Each row is a point on a landscape with many valleys, with its height.
A ball rolls from a point to the lowest of its 2 nearest points, and stops where none of them is lower. Distance is the straight distance between rows; heights are no part of it.
gagav: [ -3   4  -9  -7   7 -14  -1  17 -24 -21   3 -21  -9  -7  17  -7  -3  -5
  -2   0  -8  -8  10   9   2  -7   5 -10   1  -9  -9  17   4  -1  15 -16
  -6  -6 -11   1   9  -8]  h=285
lagop: [ -6 -16  -4  26   4  -8   2   6   0   1   8  20  12  19  14   3  -3  -2
  -1  -1 -12  10 -19 -28  -3   0 -13  11   7 -38   2 -10  -4   1 -12  22
 -23   7  31 -26  -4 -14]  h=503
Kosus: [-11   7  -4  -7 -23 -21 -14   7 -11  -1  -4 -24 -11 -43   8  26  -3   9
  25  13  -5   5   6  14  14   4 -14  -2 -14 -23 -18   9  -4  -6   9  -9
   7  -1  -9 -12   4 -12]  h=343
zup: [  9   2 -15 -11  27 -23  -7  -1 -14  21   6 -16  13 -20  11   3   2  12
  -9  17   7 -16   6  -6   7   0  12 -15   5 -16  -4   1   2  11  13  18
  -6  -8 -10  -9  -2  -1]  h=495
pesen: [ -5   1   8 -11 -32   0  -5  12   2  -5   9  -6 -14  -7   2   4  -6  -8
  27  13  -9 -12  -4 -20   0 -16 -19   4   6 -18   2  -2   5  -8  -5  -9
 -12   7  -8  12   6 -21]  h=361
negik: [-14  18  12 -26 -17  -2   1  -8   8  -1   8  -7 -16 -15 -11   8   8  -1
   8   7  -1 -27   5 -16  10   2  -1  -7  23  -9 -10 -13  -1  -9  -6   9
  13  -8 -15  14  26 -15]  h=240
miz: [ -7   0  -2 -17  10 -19 -13 -10   3  32   4  -6   8 -40  -6  23   3   9
  14  -4  15   9 -15  14   6  18  11   9 -20   0   2  -5 -12   7  11   1
   3  -2  -8  -8 -13  12]  h=134
nore: [  4  10   8  -7   2   2   9 -10   8  12 -11 -13  17 -12  -7 -10   8   9
 -10  11   7 -29  13  -3   1 -17  15 -15  12  13   3  -3   4  -2   8  -2
   9  -4 -19  18   5  -7]  h=531
diram: [  4  -9  -4  10  33  -6 -13 -19   5  25   4  13  25   5   0  11  11   5
  -1 -11  13  27 -28  14  -5  17  10   9 -15  11  -5   5   3  12  -9  20
 -17  -4  -9 -14 -14  13]  h=622
fika: [  2  -6  -1  -3  14  12  -9  -6   7   3 -14  -7  -5  -9  -1 -12  10  22
 -24   7   0   2  20  11   6   4   4 -14   7  15   3   3   2  11  -3   4
  23  -1  13  14   7  20]  h=561
kav: [ -7   9   5  -2  -2  16  -7  -8   1 -11 -15   3  -1  24 -23  10   2   7
  -4  -6   6  10   9 -11  -5 -16  -2   3  15   0 -13 -17   8  -8  -1  13
  19  -8  11   7   9  13]  h=515
Div: [ 16 -17  -7  21  18  -8 -11  12   5  23  -6  -6  17 -18   9  -2 -21  -4
  -7  16   1   6   7   2   7 -11  13   3 -25 -11  10   0  -1  -7  12  12
  -7  10   4 -25 -16   7]  h=214
kemo: [ 13 -11   2  29  -6  11  10  10   0  -1 -15  15   8   6   2 -11 -11 -12
 -13   9  -5  -1  -3  -4  -5 -13  -4   1 -16   4  26  -2  -3  -5   8  -7
  -2   9  18  -6 -22   1]  h=331
Ket: [ -7   9   7  -7   3   3   9  -4  15  23  -3  -5   8  -8 -10   0   9  -7
  14  -9  11  -4  -1  15  -1  -4   9   8  -3  25   1 -14   3  -8   0 -13
  -2   8 -36  17  -5   2]  h=463
Vesar: [-11 -11   3   3  14  11 -20  -7   5   6 -11  17   7   0  -1  11  10  18
   0 -13   9  32 -12  19   7  -1  -9   2 -12  -7  -7 -12   4  -2   3  16
   1  -2  20  -2   5  11]  h=597
Sude: [ -8  -1   9  -7  -9  -5   8 -12  17  15 -15 -19  11 -53 -10  -1   6  25
 -17   4  11 -15  21  20  22  15   8   7  -8  21 -15 -11  -4 -12   0  -3
  12  14 -19   6  12  -1]  h=181
demu: [ 17   3   9  -5  17 -12   4 -17   4  21  -3 -10  29 -26  -8 -12  14  13
 -10   7  15 -22   4   5   3  -1  18  -7  -5  14   5   5  -1   8  10  -1
   8  -5 -16  12  -2   3]  h=513
digob: [ 10  -7   0 -12   0 -24   2   3   1  25   6 -21  15 -57  -1  10  -6   5
   6  15  13   1  -4  12  11  15  15   6 -22  -4   3  12 -12   7  14   7
   2   2 -17 -25 -19   2]  h=204
Guv: [ 15   5 -19  12  17 -25  -5   7 -23  13   9 -13   7  -6  12   0  -7  -2
  -9  26  -1  -9  17 -17   2  -3  12 -16   7 -18   4   1   8   6  18   6
 -11   0   3 -14  -4   3]  h=510
nugu: [  2  16  13  -4 -23  -9  -4 -15  11  10 -13 -18   7 -39 -23  19  -1  15
  -8   4   8  -9  16   7  17   2   4  -3  -6  12 -15  -4  -7 -18   4  -3
  24   8 -13   2   8   3]  h=143
Daga: [  3  -5   0  -2  10  -1  11   9  19   8   4  -1  -9 -11   9 -15  13  -1
  -3  -5  -3   9   6  37   0  15   1  -8 -10  26  10   9   4   7 -10 -18
   0   4 -19  12  -3  19]  h=356
vugob: [-15   4  14  21  -1  26  18   4   7   0 -14  24  22  24   1 -13   4 -15
  -4 -20  -3  20 -30  23   0   5 -24  12  -8   1  15  -3 -10   1 -16   3
  -1   5  23 -14  -4 -15]  h=471
kone: [-12  10   9 -29 -11 -17   0   5   6 -12  14  -5 -16 -31  16   5  14  -8
  25  -4  -8  -9   6  18   1  16   0  -1  -5   3   0  20  -2 -12  -5 -18
   6 -13 -23   9  10 -11]  h=249
kob: [ -3 -16   0   1  28   1 -20 -17   1   4  -2  11  18   5   3   6   7  13
  -7 -15  17  30 -18  15  -4   4   5   0 -16  -3  -8   9  -2  10  -1  23
  -3 -11  14 -14   4  12]  h=610
Keko: [ -5  24  -2  -5  -5   5  -9  -8  -3 -11 -14 -11 -14  11 -23  19  -5   5
  -8  -6  -1  -7  23 -13   2  -9  -5   6  20  -2 -22 -15   2  -6 -10   9
  31  -4   3   3  18  12]  h=533
nuz: [ -4  12  13 -10 -28   1   2   0  16   3  -2  -1 -10 -22  -5   4   1  -4
  15  16  -6  -7  -1 -10   3  -6  -3  -7   4  -6   8  -5   7 -14  -1  -4
   5   4 -17  15  13  -7]  h=309
kuvab: [ -5  -1  18 -12  12  -3  -3 -31  22  14  10  15  12 -15 -15   4   0   0
   3 -12  14   2 -22   7  -6  14  22   5  -7  13  -1   7   2  -1 -10   4
  -4   5 -10  18  10   1]  h=442
vif: [-16  -1 -20  14  -2  17  12  13   0  17 -12  -4  -2  21  10   4   6 -13
  -5   7  -7  10  23  -5  -2  -3   3   1  21  26  12 -31   6  -8   9  -7
  -6   6   1   8 -14  12]  h=504
bagu: [  7  -3   1 -14  -8 -16  -8   8  -8   9  27   9 -15  -6  -5  21  11   7
  25   3   5   5 -14 -16 -11   3 -13  -3  -6 -35  -8  -8  -9  13   8   5
   3 -10   3  -8  -3  -1]  h=582
ritam: [  8   6  -9   5  -8 -15   9  17 -11  16   9  -7  11 -32   2  16  -9 -24
  26  15   3   3 -15  11  -4  -4   2   5 -21  -8  11   3   0  -5  18 -15
 -17   7 -33 -13 -26  -9]  h=237
zet: [  3  -9   1  14   1   4  -1 -14   7 -22  -4   9 -13   7  -6   1 -21   2
 -24  -1 -10  -7   5 -17  -3   9  12   2   6   3   8  10  -6   2  -9  -4
  -2   6  30   8   0   2]  h=335
fem: [ -1  10   3 -21  -4   3  -9  14 -11 -30   9 -12 -32  20  -1  -5   6  -1
   5  -9  -8  -8  21 -10  -2   4  -8  -2   9  -4 -23   7 -10   1  -5 -16
  20 -18   2   1  27  -4]  h=334
veno: [  8  -4  -2  -8  31 -18   9 -15  -1  21   7 -15  30 -27  -2 -14   7  11
 -15  -7  26 -22   1  13   4  15  25   3  -8  21  -2  17  -4  12   6  -4
  -5  -1 -20   7  -4   3]  h=494
Talis: [ -1   5   6   2   2  14  15   1  18  12  -5   3   6  20  -8 -12  -1 -10
   4  -9   6  -2  -1   7  -8  -5  11  11   2  33   6  -7  11  -8 -10  -8
  -4  12 -26  13  -4   7]  h=436
valag: [ 17   8 -11   2  15  -1  -6 -16 -17  -7   4   4  10  28 -16  -4  12  12
 -14   4   4  -9   6 -21  -6  -8   8  -7  17   0  -8  11   8  10  13   6
  19 -15  11  11  10  11]  h=519
zazor: [  8   1 -15   8   5 -17   6   6 -14 -13 -12 -36  10 -32   8  -7  -9   9
 -26  11   0 -12  29  18   8   4  13  -7  -8  14  -6  24   6  -4  14 -16
   7   4  -9  -6  -2   6]  h=156
ketom: [-23 -12  -8  15  -9  24  11  15  -1   1 -13   7   2  26  26  -9  -3 -17
   7   1 -15   0   1  -3   6  -7 -20   6  14   6  14 -30   5  -5  -5   3
 -19  10  17  -4 -14 -18]  h=461
Gev: [  4  -8 -20  11   7 -23  -4  19   4  10  18   0  -8  -4  25   8  -5 -15
   6   6 -10  11 -12  -2   4   7  -7  -2  -3 -19   8  -4  -3   6   3   9
 -24   5   4 -16  -7   0]  h=538
Mabad: [  2   9  17  -8  -7  13  -3  -1  12 -10 -23 -13  -7   5  -1 -10  -9   3
   5 -10   5  -1  12   5   1 -20   1   2 -10  13  -2   6   4 -14   0 -12
  15  -3  -7  10   5  -3]  h=615
Nagud: [ 10   0  -1  -4  22   3   8   7   3  -3   7   3  -6  12  14 -18  11 -10
  -2 -11   6   2  -3  33  -3  19   6 -13  -2  25   3  20   5  10 -12 -12
  -3  -7 -25   7  -5   8]  h=395
ripa: [ 20  -8   9  17  -3   1  -3  -5 -11  -9   6  22  20  27 -13  -1  -9   6
   1 -10  12   6 -25 -16 -11 -17   3   2 -14 -21  -5  19  -6   4  11  14
   1  -3  17 -17  -8  -1]  h=640
Leva: [  6  -3  19   1  -5  16 -10   0   2 -14 -16   8  -4   9   6  -8  -4   4
   4  -9   1   4  -7   6   0 -19 -12  -5 -11 -12   5   2   1  -6  -4   2
   8  -2  13   4   2  -6]  h=594
noref: [  2  -4 -16  12  -8   0  -6  22 -14  11   6   1  -4   4  16  10   4  -9
  10   8  -2  15  -6   4   2  -7 -19  -6  -6 -18   2 -12  -1   3  12  -5
 -11  -2   0 -10  -6   1]  h=553
bava: [ -1   6  19  -9 -27   5  -3  -1  30  -6   2  12 -19 -20 -12   7   1   1
  20   7  -8   8  -3  -3   4   2  -8   2  -4   1  11   4   8 -14  -6  -6
  17   1   3  17  15   1]  h=359
Zizo: [  5   1   2 -14  21 -11  -8  -4   4  14  10   2   1  -9  11  -2   5   3
  13  -1   4  -1 -21  13  -3   5   2  -6  -8 -10  11   1   2   9  -5   9
 -13 -10 -15  -4 -12  -3]  h=454
korog: [  6  -3  11  -8   3  23   1 -10 -11 -32  -1  12  -9  33  -8 -19   1   9
 -13   0  -6 -11   4 -20 -12  -6  -1  -4  21  -7  -2   3   3  11 -14   8
   7 -12  21   5  12 -12]  h=420
sef: [  4  -1   5 -17  15 -13 -11  -2  -8  13   0  -6   2 -21   8   4   3  16
   8   8   4  -8  -3  -2   3 -13   3 -15  -6 -23   0  -3   2   7   3  13
  -2 -10  -7  -5   0  -7]  h=478
loko: [ 10   0  -6   8 -25 -10 -11  18 -13   8  19   2 -17  -9   1  19   8   4
  16  17  -6  19   3 -15  -6   2 -25 -10  -6 -32  -3 -12 -12   8  13  -3
   1   0   9 -10   1   4]  h=568
zuba: [-16   4 -15 -10 -14  26   4   8   6 -28 -10 -10 -31  30   8  -2  -9 -12
  -2 -13  -7  -1  15 -13   0   4 -14  27  24  10   0 -25  -3   3 -13   0
  -1  -9  22   1   1  -7]  h=540
dok: [ -8  -3  -2   7  -1   7  -6 -17   6 -20   2  22 -12  18  -9   9 -10  -5
 -18 -12  -3  14  -7 -11  -6  18   5  12  14   0  -8   4  -6   1 -13   3
   0   1  34   8  13   8]  h=376
Nugi: [ -4  -1  24 -15   1   3 -10 -17  26   1   2  18  -6 -18 -11  -1   2  10
  11  -4   4   9  -9  12   2  11   5  -4  -9   2   8   5   9  -5  -7   2
  11  -1   3  19  19   6]  h=406
lal: [ -6   5   6  -2 -20  23  12  13 -16 -16 -11   2   1  36  -1 -12   4  -6
  -3 -19  -6   8  -1  -3  -4 -12 -30  14  11  -1  10 -20 -18   6   2   1
   3 -10  31  -8  -8 -13]  h=560
Geg: [-16 -13 -13  12  -6   2   6  14  -6 -10  -2   2  -6  21  26  -3 -12 -16
  11  -3 -10  -6  -3 -15   4  -8 -16  11   9  -8   3 -10   6  -5  -9  -1
 -26  15  16   1  -6 -20]  h=435
basi: [  4   0 -12  -8  32  -5  -7  -5  -7  -4  19   1  -8  19  15 -15  12  -6
  -9 -11   1   3  -5  18   1  27   8 -14   4  18  -4  23   1  17  -7  -5
  -5 -16 -13   4  12   8]  h=427
Gezed: [  9  -2 -13 -12  12 -15  -3   4  -2  -5  24   4 -16   3   8  -7  13  -2
  -5   5  -6   0  -1  -1   2  17  -3 -19   7   1   4  20  -6  16  -1  -4
   3 -12  -2   5  13  12]  h=456
Fuf: [  9  -6  -6  -4   4 -17  11  14   6  22   6 -16  18 -52   5   8 -11  -9
  15  10   6   0  -7  22   1   3  15  10 -31  -1   6  10  -4  -5  13 -13
 -11  11 -29 -21 -25  -2]  h=184
soke: [-12   1  12   2 -15  24   5  -8   1 -16  -4  25  18  38 -15  -1  15  -9
   5 -19   9  30 -20   1  -5  -7 -19  18   7   0  -8  -9  -4  -6  -8  17
   1 -10  22  -3   8   2]  h=466
maf: [ -8  -4   4   0  13  20   3 -17  10 -13   2  24  -5  17   9  -6   7  -3
  -9 -18  -4  22 -16   7  -3  20  -3  -3   7  11  -1   1   0   8 -19   8
  -2  -6  18   9  19   2]  h=417
dunav: [ -3 -21  -1  18  16  -7 -18  -3  17  20  -3   9  12 -21  -2  13 -17   9
  -1   5   5   8  -8   0   7  -2  11   5 -15 -17   2  -1   7  -9   2  21
  -5  14  18 -12  -4   6]  h=162
runi: [  3  -9   9  13   8  22  10 -14  -8 -21 -17  23   6  25   4 -18   1  11
 -22   2  -6  -6  -2 -11 -11  -9   1  -4  18  -3  12  -3   5   5 -11  16
  -1  -9  31  -1  -2 -11]  h=387
Boti: [ -3  -2 -12   2  13  -8  -1   7  -8 -14 -10 -20  -2 -10  13  -3 -17  -4
 -17  -6  -1   1  14  17   7   2  14  -1 -14  12  -6  22  -1  -6  10 -18
  -3   5  -2   1  -7   6]  h=226
supi: [ -5 -13   2   8  24  13   3  -7  16  -6  -8  12  -5  11  25 -16   2   2
 -18  -9  -4  10  -7  17   0  16   1  -8  -3  11   8   4   3  11 -18   3
  -9   7  16   2   2   3]  h=450
kiku: [  7  -7   9  14  -1  -2 -15   6  -4  -9   1   6 -11  -6   1   3 -16  17
  -1  10 -10  -8  -1 -17   0 -10 -12  -9   2 -42  -4  -1  -2   3  -4  11
   4   8  25 -15   0  -1]  h=179
Piz: [-14   8   5   6   1  -2  -7 -19   6  20 -13   7  17 -14 -27  18  -6   8
  -5   8   9 -10   5  -7   3 -12  15   2   8   0  -7 -17  10 -19   5  15
   5  14  -3  16   3   5]  h=166
Mer: [ 10  -3   5   9  -7 -12 -16   7 -21 -14   9  -4 -22   0  -9  12 -10  25
   6   2 -11 -10  14 -17  -7  -3 -16 -11   1 -41 -25  -2  -5   9  -4   1
  13  12  15 -16   5   1]  h=234
toma: [-22   5  -2 -12   5  -9 -11  -8  10  31  -5  -5   4 -40  -7  21   1  11
   9  -4   9   4  -7  13  14  10   5  14 -11   3  -8 -19  -1 -10   6  -2
  -6  13  -8   7   0   0]  h=50
Fiti: [ 14   1  -7  -2  23 -11  -9 -24  -8  12  11  13  25  12 -17   0  16  11
  -6   0  16   1 -12 -11 -10   1  12  -4   4   4   3  16   7  15  12  10
   5 -15  -3   7  -3  12]  h=501
nelas: [-13   8   8 -27 -13   0  -4  13   4 -24  10  -5 -28   4  17  -8  10 -12
  28 -10  -7  -5   8   8   0   4 -12   1   4   0  -8  11  -4  -6  -6 -16
   8 -14 -14   8  17 -11]  h=325
Sofo: [ -9  -9 -23  24   4   8  12  11  -7  16  -5   8  10  28  17  -1   2 -22
   1   2 -10   6   4   2   0   2  -3   2  10  20  13 -24  10  -9  -2  -4
 -23  14  -5  -3 -19   3]  h=486
gif: [-21 -14 -12   6   9   5  -2 -10  -9  -7  -9   9  -1  34  13   1 -10  -4
  -5   4 -17 -11   1 -28  -4   0   4   5  19  -6  -2  -9  12  -9 -11   9
 -24   9  13   0  10 -13]  h=464
maz: [ -2   1  -6   3  15   2  -4 -12  -5 -24 -10 -15 -14   1   5  -5 -24  -2
 -27  -2  -8 -14  19  -4   7  14  18   1   3  10  -4  19  -4   2  -4 -14
   5   1  14  10   5   0]  h=287
luvu: [-19   2   9 -12  -3  39  12  -3  28  -8  -5   4 -11  23  -1 -16   3  -4
   5   2  -6  -3  -1  -6  -2  -8   9   1  28  16  14 -16  15   2 -12   9
   1   3  -5  18   9  -3]  h=482
naka: [ -2  -1 -12 -15  -3 -21   3  25 -28 -24  24  -9 -12  11  11  -4  -4 -13
  16  -5  -8 -11  -3  -6  -4  -4  -3  -5   8 -17 -12  14   2   1  10 -14
 -19  -1 -21  -1   5 -13]  h=330
midiv: [ 24  -7   7   9   6   1  14  15   8  13  -6  -1  10 -13   3 -14  -5  -5
   2   2   8   1   2  21  -5 -15   9  -3 -30  14  13  11   4  -9   5 -22
  -1  11 -26   1 -15   0]  h=292
kita: [-16  -5  11  -8  -1  -6   8  -5  18  32  -6  -6  10 -54  -3   5   8  21
  -1  -1  12  -5   5  23  14  10   8  15 -15  15  -4 -23   0  -7  -2  -5
  -6  16 -24  10   6  -3]  h=139
lemer: [-19  10   1 -13  -2  -4  -4 -27   1  15  -2   6  14   1 -25  17   2   4
   5  -1   6 -11  -9 -18  -4  -5  15   4  15  -8 -14 -14   3 -10  -1  14
  -2  -1  -8  17  10  -4]  h=103
mev: [  8  -1 -17 -10  -4 -16  10  15 -23 -14  32   3 -11  34   7 -16   4 -12
   8  -6  -7  -8  -9 -16  -5  11 -10  -1  11  -8  -6  10   4  10   2  -9
 -21  -4 -10  -5   4  -7]  h=364
goz: [ 18 -12  -4  14  13 -10  13  16  12  40   7  -1  16 -35  -1  -2  -3  -4
   3  17   4   2  -1  19  -3  -1  14   8 -25  11  16  -1   1   2   2  -8
 -13  18 -27 -15 -18   8]  h=238
madok: [ 28  -4   5  19 -15  -4 -10  14 -19   2   8   8   8  13 -10   3 -12   3
  13   3   8   3 -12 -13  -5 -22  -5  -8 -18 -21   3  10  -9   1  25   3
   4  -4   9 -23 -14   1]  h=651
Sulu: [  4  -2   9  17  -3  28  23  -2  15   0 -12  19  12  36  -9 -19   2 -16
  -6  -8  -2   4 -14   6 -11  -5  -1   7   6  25  18  -9   7  -4 -12   3
  -4   7   2   8 -12   4]  h=399
kisug: [ -1   7   3 -17  -4 -20   3   1   6   2   6 -16  -1 -39   9   6   5  -1
   9   4   1  -6   3  17   6  12  10  -8 -11   8   1  21  -5  -4   3 -16
   0  -5 -24   2   3  -3]  h=163
pipel: [-17   5 -17   5   6  21   4   0   7  -1 -18  -9 -16  15   4   3   4  -2
 -19   0  -9   2  32  -1   1   0   5   5  24  24   8 -29   5   0   0   1
  10  -3  12   9  -4  13]  h=522
Bes: [ -1   1   9   4 -13  21  -5  15 -12 -16 -19   0  -5  23   7  -6   0  -2
   4 -11  -3   6   2   0   2 -22 -27  -1  -1 -12   1 -15  -3  -2   2   0
   5  -4  22  -4  -8 -13]  h=577
Vit: [  7  -9   6  20  -2  26  17   3  13  -1 -23  19   9  13   0 -10  -3  -6
 -15  -9  -3   7   1  10  -5 -11   0   8  -7  18  23  -9  -2  -3  -2  -5
   0   9  15   5 -17   2]  h=365
zin: [  7  -3   2   9   9  -7  -1  -5   4  12   9   9  10  17   0  -2  -7 -11
   7  -6   2  -3 -25   0  -5   1   3   0 -14  -3   6   8   4   1  -5   5
 -19   8 -15   0 -14  -8]  h=426
kovit: [  5   6 -10   7 -14   2  13  17   1 -14  11  11 -19  20  12 -11  16 -16
 -11 -10 -11  12  -3   8   3  17 -18  -8   9  10  16  -1 -15  10  -5 -15
  -3  -7  16   0  -5  12]  h=512
Roseg: [ -5   3 -16  -2   4  14   2   5   6  -1 -21 -15 -16 -10   9  -6   6   8
 -23  11 -10   9  33  13   7   2   6  -8  11  27   5  -6   2   6   3 -15
  18  -2   3  10  -1  19]  h=542
zale: [-11 -20 -10  18   4   1   3   0 -16  -7   1  21   6  28  10   2   3   9
 -12   7 -16  -2  -4 -34 -12   0  -6   6  21 -25   1 -15   4   0  -9  21
 -21   2  31 -15   2 -12]  h=487
meb: [  6   3   8  -5 -13  -3 -16  12 -21 -19   5  -5 -24  10  -1   1   5  15
  10  -4  -4  -3  14  -8  -6  -6 -14 -10  -3 -24 -21   6 -10   1   0  -9
  19  -9   7  -8  10  -4]  h=284
mor: [ 13   0 -11   6  -2 -11   6  -1  -9  -6  23  12  -1  33   1 -14  -6 -14
   0  -9  -6  -1 -22 -12  -4  16  -2  -1   3  -3   1  16   2  10  -7  -1
 -23   1  -4  -6  -6  -5]  h=394
fek: [  9  12  -2 -11  -5 -24   9  10 -22   4   9 -12  12 -15   2   7  -5 -16
  20   4   7 -13  -8  -1  -3  -9   9  -2  -8  -9   1   6  -1  -1  23 -13
 -15  -2 -30  -7 -18 -11]  h=281
bero: [ -1   0  11  16  -9  25   9  -9   4   0  -2  28  27  37 -15  -5  13 -17
  10 -17   5  20 -34  12 -13   0 -13  16  -4  12   2  -2   2  -8 -15  12
 -10   1   3  -3  -5  -2]  h=437
Pesi: [-15  -6  -3  -4  -5   2  -1  21   5  -5   7  -5 -18  -2  27   0   0  -6
  23   8  -8 -12  -5  -8   6 -11 -19  -3   8 -19   3  -6  13  -1 -10   0
 -23  10  -2   9   7 -24]  h=400
Zeri: [  8  14   8   1 -16   8  20   6  15 -14 -21 -28  -4 -16  -1 -14  -2  -1
  -4   6  -4   1  28  11   1 -17  10   3  -9  29   1  12   3 -16   2 -26
  23   0 -25   2   3   3]  h=637
fibe: [ 18 -12   2  15  23   3   5   0  13   1   4  13   6  11   9 -23   6   2
 -19   2   0   8 -10   6  -2  10  -1 -11  -6   7  23  14   1  14  -6   9
  -6  -1  10  -2  -8  16]  h=479
gekar: [ 19  -3  -2  28 -16   7  -1   4  -4   2 -18  -4   2 -11  -8   8 -15   1
  -9  22  -9   8  17  -6  -1 -15  -3  -5 -13   6  15   4   1  -5  10 -10
  12  12   8  -2 -13  12]  h=286
mefe: [-11   2  15 -19   3  33   2  -9   9 -17   3   9  -9  32   2 -19  12   3
   4   2  -2  -5   1 -13  -7  -7   2  -9  28   2   0  -6   7   9 -13  15
  13 -14   3  10  24  -7]  h=452
munot: [  9   9   1  -4   5   0   0  -9  -7  -2  -5  -9   8  13  -7 -11  -3   5
 -15   9   2 -25   9 -18   0 -14  12 -16  15   6   0  10   8   1   5  -2
   9  -7  -3  18  10  -1]  h=539
rir: [-14   2  -3 -14 -12  31  19   4  16 -20   0  -2 -19  32   6 -16  -3 -21
   0  -8 -16  -2   4  -1   2   7  -6  12  25  23  12 -19   6   8 -19  -1
  -6  -1  10   6   2  -4]  h=514
nidu: [ -9  -2   4  -8  14   5 -30 -15   0   4 -11   5   0 -12 -16  10   8  28
  -9   1   5  13   9  12  10   6   1  -6   0   0 -12  -1   8   1  -2  20
  23   1  17   5  17  23]  h=580
vof: [  3 -15 -13  24   8 -16   1  21  -1   3  21   7  -9  10  23   0  -2  -3
  -8   1  -8  17 -10 -15   2  13 -15   3   5 -32   0  -8 -15  15  -2  16
 -15  -1  29 -29  -3  -4]  h=520
famib: [-11  -5  -7   9  -8  -9  -8   7  -6   6 -17 -30   2 -50   8  16 -16   8
   6  12  -1  11  17  24  12  -2  -5   3 -27  -5 -15   8   4 -15   8  -8
   5  16 -11 -11  -5  -3]  h=295
gud: [ -3  13  -7   2 -24   0  -5   1  -9 -18  -2  -8 -24   9 -15  21 -20  -1
  -6   5 -15  -8  25 -22   0  -3  -9   9  18  -8 -11  -8  -2  -4  -7  -2
  14  11  15   3   4   9]  h=554
Mize: [  2   0  -1  -8 -13 -22  11  -3  -6 -11  -3 -30   7 -50   1  -4   7   6
 -13  12   4  -9  17  20  14  17  10  -8  -5  12 -12  21  -9 -11  11 -14
  13  -4 -22   0   5  -6]  h=45
vabos: [  1  -1   7  -7  26 -14   3 -29  13  29  11   4  22 -21 -10   2  -5  10
  -5 -10  19  -6 -22  11  -5  22  24  10 -14  16   0   6  -1  11 -10   3
 -12   8 -20   7  -8   3]  h=468
dod: [ 30   5   5   4  -5  -6 -10   1 -15   8  -3  -1  14  -8 -10   2   0   7
  10  10  14  -5  -2  -2  -6 -22   1 -13 -22  -7   8  14  -1   1  24  -3
  16 -11 -10  -7 -17   6]  h=662
siki: [  5   6  -3 -20  -8 -29  -7  -2 -19   7  26  -3  -8  -3  -9  18   4   8
  17  -5   9  -8  -6 -16  -7   6   5  -7  -5 -28 -17   7 -16   9  14  -4
   4 -12  -6 -11  -3   1]  h=595
legu: [-12  18 -11   3 -29 -23   2   0  -8 -17  -2 -31  -7 -23 -10  23 -12 -11
  -7   6  -5  -5  19   1  14   8   3   2   3   6 -29   8 -11 -14  10 -18
  11   6 -13  -1   7   3]  h=593
Rumaf: [ 14  -9  18  -2  -6  -3  -7  -7 -12 -18  18  22   4  29  -8  -4   0   9
  17 -22  11   4 -26 -17 -15  -8  -3   1 -13 -25 -18  17  -6   6   1  10
  -4  -9  11 -12   0  -9]  h=628
nama: [  7   9  -8  -9 -11  -2   7  16 -19   4   2  -9  11  13   1   0  -2 -25
  21  -3   5  -3  -3   3  -6 -21  -2   5  -4  11   2  -2  10 -11  13 -17
 -20   3 -34   4 -14  -6]  h=327
gel: [-12   1  -2  -9 -24  27  12   5  -1 -25  -6   3 -17  32 -12  -6   3 -11
  -6 -15 -10   3   9 -14  -6  -1 -24  35  21   6   7 -32  -8   4  -6  12
  -2 -12  43  -4  -9 -15]  h=559
gil: [-14   7   7  -7  -5  35   2 -10   6 -30 -10  14   2  42 -21  -1   9  -3
  -2 -15  10  20  -2 -12  -9  -9  -7  22  19   7 -10 -14   8  -6 -10  18
  14 -15  20   2  15   8]  h=492
monu: [  5 -17  10  11   7 -10 -13  -5  15   4   6   7   5 -17  -8   7 -24   7
   2  11  -2 -11 -13 -16   0  -5   7   2 -11 -32   5   9   5  -1   0  25
  -6  11  17 -10   1   1]  h=101
susu: [  4  15   8  13 -24   2  -2  -8   3   6 -21 -13  -1 -28 -18  15 -13   8
  -7  24  -8   2  24   0  10 -11  -3  -4  -3   7  -2  -4   4 -14   0  -6
  22  18  -8   1   1   6]  h=225
kudok: [  1  20  11 -21   6  -4   8  -8   5  19   3   2   9   0 -11   0  24   2
  19 -11  19   0   2  20 -10  -5  10   5  -3  35   2  -7  -6  -2   5 -13
  11 -13 -42  11 -10   8]  h=488
zefa: [  4 -18  -7  19   5  -7  -9  13   1  17 -13 -23   7 -39   7   5 -24   4
  -5  16  -2   2  16  13   6  -6   7   1 -28  -4   2   9   5 -10   9   0
  -4  23  -2 -19 -10   5]  h=252
lik: [ -3  15 -21   6 -20 -14   5   3 -11  -7  -1 -21 -14  -5  -7  17 -14 -13
 -15  12  -9  -7  27 -13   3   4   8   0  15   9  -9   5  -6  -8   7 -16
   6   8   4   3   2   8]  h=575
zulig: [  7   5 -11  -8  -9   4   5   9   0 -13  17   4 -25  20   6 -10  17  -9
 -13   1 -13   2   2 -15   0  13  -5 -15  20  10  10   5  -9  13  -6 -10
   6 -11   5  10   8  13]  h=485
nunit: [  1   1   0   9 -12  11  21   9  -7 -10   2  15   0  31   7 -21   6 -14
 -15 -10 -15   2  -9  -1  -1   7 -20  -3  14  10  24  -7 -14  11 -12   1
  -8  -7  26  -5 -11  -8]  h=537
zop: [  3  -7  21   1  -1   0 -16   0  -2 -15   6  15  -2  11  10  -1  -4   6
  27 -19   7   5 -23  -2  -2  -9 -15   2 -19 -31 -10   8  -6  -1  -4   6
   0  -3  12  -4   6 -17]  h=613
buk: [  2   9 -11 -13  24 -11   0 -20  -2  24  18   6  16   6 -12   2  25   5
  -1   2   8  -3 -12   0  -5  11   9  -9  11  17   4   2   1  19   0   6
   1 -20 -20  13   1   9]  h=484
Vudu: [-17   8   1 -23   4  -9  -5 -18  -1   5   9   5  -6   2 -14  13   3   1
   2  -4   3 -19  -8 -19   2   6   8  -2  15 -15 -24  -6  -5   0  -8   8
   1  -8  -4  13  25 -11]  h=169

Where does a ball stop that starts at each point below?
kudok => nugu
Zizo => Mize
Vesar => nuz
dok => Mize
bagu => nuz
demu => nuz
Ket => nugu
kovit => Fuf
zale => nuz
